Each row is a point on a landscape with many peaks, with its height.
From any point a climber steps to the highest of the 4 points nearest to it. It stops when none of these is higher. Distance is the straight distance between rows; heights are no part of it.
k399: 4	24	13	8	7	2	31	-8	-21	-24	26	-5	-33	-11	-20	-6	6	-2	20	-16	33	-20  h=373
k687: 5	36	-3	8	24	26	21	-33	-23	6	13	5	-17	-17	-20	10	-7	-5	-17	-15	20	-16  h=516
k579: 29	45	-15	-31	-4	38	-19	-46	6	32	-33	41	44	2	-16	14	-31	-9	31	-18	-17	38  h=628
k191: 3	-53	-2	35	0	-11	12	27	22	-32	35	-16	4	-14	-4	-21	4	16	-35	52	-44	-4  h=490
k899: 6	-30	17	30	-5	-9	6	1	29	-34	50	0	-15	1	-16	-11	6	0	-27	25	-22	-6  h=621
k25: 10	15	-45	9	-28	-47	40	50	-3	-23	43	-8	-20	-37	0	-18	27	64	-41	42	-50	-29  h=60
k304: -8	42	-12	-12	29	-46	22	15	-72	-31	39	-66	-50	-8	27	14	44	-30	-1	-11	-22	33  h=514
k680: -9	24	3	16	51	28	-45	-10	30	64	-46	9	32	27	-18	18	-21	2	88	-67	19	34  h=322
k637: -26	-75	-9	57	-54	25	4	10	32	7	-23	41	-14	24	-5	-13	-13	-5	-23	31	10	-20  h=304
k801: -20	35	43	-7	56	6	-66	-1	25	50	-33	-20	38	27	-10	4	-15	-8	89	-77	16	27  h=256
k432: -25	55	29	-29	51	0	-56	3	-23	69	1	-25	29	5	10	-11	-27	3	50	-44	23	25  h=597
k882: 7	-1	33	6	-5	45	9	-23	25	-20	5	23	-9	22	-4	19	-17	-18	-16	33	-4	-33  h=581
k491: 15	42	10	-19	4	31	-2	-50	-16	21	-22	32	-9	-5	-19	15	-6	-14	-1	4	8	-3  h=614
k796: -19	38	-3	-8	67	-10	-27	2	-62	7	24	-57	-8	-36	7	32	6	-5	-36	-29	21	37  h=161
k33: 23	-22	-51	12	-26	-29	43	24	9	-23	40	-2	-9	-38	3	-9	34	39	-60	47	-64	-21  h=178
k467: 12	4	3	36	24	-17	20	-11	4	-31	51	-3	-13	-2	-29	-14	11	-4	4	11	-18	-12  h=710
k56: 14	-51	-41	-21	-46	-45	90	43	29	-31	-24	-4	-39	-29	29	-35	13	30	-64	47	-46	-11  h=345
k93: 10	4	-36	12	-9	-30	33	26	3	-53	59	5	-7	-31	-13	-18	38	52	-5	36	-28	-2  h=198
k170: 1	-15	-15	40	1	4	32	-8	17	-41	54	-13	-10	-7	-18	-17	29	20	-5	29	-24	-8  h=445
k175: -2	27	-15	-26	-3	-35	37	80	-53	-25	71	-34	-59	2	20	-16	35	45	-12	26	-22	14  h=629
k45: 32	-1	17	-19	-16	37	-64	-8	18	33	-45	40	76	20	-13	13	-28	-40	39	-28	-30	53  h=288
k435: 3	13	-5	14	13	-13	37	-1	6	-60	44	-19	-22	-14	-26	-20	23	24	8	1	3	-9  h=625
k936: -4	-8	-31	25	7	-18	43	10	6	-40	44	-9	-11	-19	-31	-30	40	42	8	22	-17	-18  h=359
k693: -15	32	-19	-15	35	-2	-27	-16	-47	36	-17	-3	19	-13	9	11	-17	15	-15	-17	40	13  h=537
k310: 9	21	21	-1	20	33	21	-45	-11	-3	7	7	-16	6	-15	12	1	-10	-10	18	15	-10  h=572
k664: 34	22	7	-37	-24	41	-30	-22	11	17	-41	40	38	-10	1	12	-17	-28	11	-10	-7	5  h=662
k21: -16	38	2	-14	35	-1	-12	-15	-67	44	7	-20	26	-20	9	25	-38	14	-28	-31	38	10  h=495
k275: -34	27	50	-23	57	18	-58	8	22	58	-41	-23	23	42	-3	22	-9	-13	78	-107	28	10  h=269
k596: 12	3	-20	13	24	-12	34	2	-26	-45	40	-14	-32	-12	-24	1	11	-14	6	-31	36	-17  h=281
k530: -5	4	-36	5	-25	-63	44	58	-12	-48	55	-18	-12	-5	-3	-24	21	62	7	12	-8	-15  h=323
k291: 6	-7	-16	-10	13	-40	31	28	-41	-43	40	-38	-20	1	-8	9	7	-5	7	-40	18	-1  h=208
k608: 8	40	-14	-10	1	20	-2	-31	-33	23	-31	22	14	-25	1	10	-23	1	-1	-33	35	2  h=585
k644: 0	-3	20	-2	-38	41	-38	-28	79	15	-84	45	18	14	-9	7	4	-44	14	15	22	-28  h=697
k38: -1	21	-10	7	20	-17	-4	-3	-66	-16	14	-21	-5	-11	-9	14	-4	-3	-27	-36	40	-4  h=10
k885: 12	-17	25	-21	-38	23	-37	-23	46	30	-63	43	27	5	-12	12	-17	-59	22	-6	28	-14  h=691
k71: 4	-2	35	-26	-31	37	-26	-35	36	19	-44	39	9	16	14	14	-17	-35	-1	7	11	-24  h=678
k481: -8	-25	9	-3	-46	25	-16	-15	63	11	-63	48	1	24	-3	0	-15	-24	7	9	24	-42  h=683
k781: -4	-12	32	-9	-54	20	-10	-25	42	17	-39	47	7	29	1	7	-4	-40	18	20	18	-37  h=669
k30: 11	8	4	11	47	50	-55	-36	23	64	-50	11	47	23	-16	20	-28	0	64	-46	-35	48  h=668
k868: -10	-83	-3	38	-25	-8	9	16	22	-18	-17	2	15	0	6	-14	-13	5	-18	42	-7	-14  h=457
k139: 7	-24	-25	30	1	-28	12	19	14	-46	45	-7	-1	-30	12	-19	42	34	-30	64	-57	-2  h=280
k672: 18	17	-4	17	8	-19	27	8	-9	-37	38	1	-13	-2	-33	-18	29	17	20	-32	23	-16  h=398
k892: -2	3	7	35	4	5	34	-33	-3	-29	26	-6	-41	-5	-35	7	7	3	3	-3	4	-14  h=523
k276: -39	42	52	-19	58	-5	-60	-3	-2	53	12	-11	11	38	8	18	-19	6	79	-65	11	16  h=420
k815: 12	-70	-35	-5	-23	-30	22	28	33	-43	3	-20	7	-30	37	-32	7	12	-32	51	-37	19  h=382
k981: -30	45	23	-29	44	0	-50	11	-46	53	15	-34	28	14	25	6	-16	21	12	-46	27	28  h=682
k964: -6	-13	13	39	-44	27	-22	-27	64	29	-68	51	-18	21	2	5	1	-20	-4	31	32	-38  h=615
k732: -4	-101	-33	51	-36	-14	32	17	19	-10	-20	2	22	-8	-6	-20	-5	-1	-16	54	-13	2  h=431
k606: -9	48	-14	-9	17	37	-55	-11	18	52	-50	15	51	-4	1	1	-26	16	60	-37	-9	34  h=519
k734: -18	-91	-12	52	-53	-8	19	7	23	2	-31	20	1	5	2	-16	-14	-9	-20	51	3	-6  h=418
k415: -13	-43	36	25	-30	31	1	1	28	3	-23	33	-4	25	10	3	-16	-15	-6	45	26	-36  h=494
k697: -44	22	15	-17	44	11	-48	6	-36	64	-3	-7	28	1	6	3	-22	18	30	-43	23	25  h=637
k324: 41	-31	23	-24	-39	41	-61	-24	54	33	-70	45	54	21	-18	-1	-9	-62	28	-43	-3	27  h=510
k853: 16	-86	-52	-4	-51	-37	45	27	13	-31	-18	-15	8	-29	25	-35	-9	28	-26	47	-5	4  h=405
k570: -21	47	0	-7	48	6	-39	18	-13	71	-26	12	42	6	9	1	-32	14	52	-53	20	32  h=582
k201: 8	11	-14	10	-13	-49	46	33	-17	-47	53	-13	-27	-14	-15	-2	22	37	17	-11	9	-1  h=473
k70: -4	-75	-13	30	-14	-9	3	15	25	-37	27	-4	11	4	1	-26	-8	-1	-35	40	-22	5  h=463
k701: -5	-63	1	49	-16	4	-8	0	26	-13	23	10	1	3	9	-14	-21	-11	-29	38	-12	-13  h=509
k67: -5	35	-32	-37	43	-55	25	24	-82	-35	39	-64	-64	-17	11	20	57	-9	1	-16	-27	27  h=565
k119: 2	35	8	0	38	-23	6	1	-53	-31	46	-65	-17	-10	16	27	21	-14	-38	-28	11	15  h=109
k573: 19	6	34	-50	-35	33	-25	-32	36	10	-41	46	49	18	4	14	-16	-50	9	-7	-3	-9  h=680
k851: -16	29	-20	-15	57	-43	-26	6	-63	-20	33	-60	-23	-27	2	17	28	-17	-28	-35	1	22  h=737
k380: -17	55	-15	-12	19	15	-19	-22	-20	63	-25	16	37	-9	2	6	-27	26	32	-25	26	13  h=574
k83: 18	7	34	-3	-14	20	3	-36	0	0	-16	29	-6	5	-8	20	-24	-27	-6	16	2	-14  h=613
k534: 11	-53	-32	-21	-38	-26	48	31	23	-43	-11	-3	-1	-25	36	-31	10	18	-56	53	-52	-16  h=347
k867: -37	14	35	0	71	20	-55	-9	37	69	-33	-25	32	38	-13	24	-12	-13	105	-95	16	5  h=183
k841: 5	-7	46	7	-7	18	-3	-34	9	-24	21	12	-15	27	-2	15	-15	-12	-28	20	14	-19  h=563
k352: 0	37	-27	-34	15	-48	28	34	-61	-44	74	-62	-56	16	21	-6	41	18	-1	7	-13	23  h=587
k241: -4	-58	-28	27	-9	-26	14	25	21	-19	23	-25	6	-11	21	-20	0	17	-37	68	-45	8  h=423
k381: 3	-34	10	-1	-53	29	-39	-21	65	32	-81	42	25	8	-20	12	5	-39	29	-23	16	-16  h=690
k497: 11	-11	44	13	-20	16	2	-17	14	10	-2	13	-2	26	9	4	-21	-22	-6	30	3	-17  h=608
k489: 16	14	10	33	20	36	21	-32	15	-21	20	8	-20	9	-21	-12	-4	-2	-16	14	-7	-23  h=532
k362: -15	46	-6	-24	47	-12	-26	3	-59	32	19	-40	-3	-21	19	22	0	-9	-45	-39	18	36  h=315
k176: 3	-20	38	-14	-30	26	-26	-10	34	3	-19	39	-6	32	12	11	-8	-27	-13	29	12	-34  h=660
k53: 8	-23	-28	-17	-28	-43	65	28	20	-26	26	-9	4	-43	33	-21	25	36	-73	50	-80	-6  h=291
k806: 16	50	-1	-13	-4	33	-3	-56	-20	26	-19	28	18	-17	-4	2	-10	-26	12	-13	4	5  h=620
k979: -19	47	16	-30	39	-6	-40	4	-51	57	-4	-28	29	-29	27	13	-14	15	-21	-43	35	19  h=618
k344: -8	-48	25	33	-38	22	0	8	16	-5	-1	8	-4	29	-8	3	-20	-13	-22	46	16	-36  h=421
k372: 12	42	-20	-33	21	-61	54	44	-80	-20	66	-60	-87	21	6	-12	56	56	-1	25	-41	22  h=573
k323: 0	41	-26	-15	6	42	1	-27	-22	38	-31	17	23	-4	-1	18	-12	-7	23	-21	20	8  h=598
k148: 8	-61	-35	-29	-50	-54	67	42	23	-40	-25	-5	-24	-31	27	-27	6	23	-70	48	-42	-3  h=369
k670: -2	11	-8	-14	33	-18	11	17	-62	-30	18	-36	-34	-11	9	29	13	-13	-27	-42	18	15  h=122
k500: -3	28	-6	-17	1	-50	33	53	-38	-48	57	-22	-35	21	11	-21	13	30	15	-14	-4	6  h=684
k676: 33	-46	20	7	-42	61	-59	-32	90	31	-95	43	27	17	-21	-1	1	-46	35	-24	12	5  h=679
k373: 16	32	23	-35	-13	52	-12	-43	2	16	-24	34	11	11	-7	13	-15	-32	2	7	3	9  h=642
k574: 5	24	-13	-27	-7	-53	43	55	-50	-43	56	-20	-43	-1	23	-15	27	47	-5	9	8	-1  h=596
k889: -32	-46	12	59	-35	31	-14	-7	36	13	-49	35	-21	32	4	0	-9	-20	2	48	14	-40  h=332

Call two points neighbours if one is among the 4 nearest of the other. Go from one point of each pair to the other, from neighbour to neighbour, staying as high as possible. Name the lowest point that can't be avoided.
k851 and k467 -> k201
k500 and k851 -> k67
k644 and k981 -> k380
k644 and k467 -> k489

Two climbers start at each pair of points below. Name the first point that both come to, or write none.
k373 and k415 -> k885
k344 and k687 -> k885
k579 and k806 -> k664
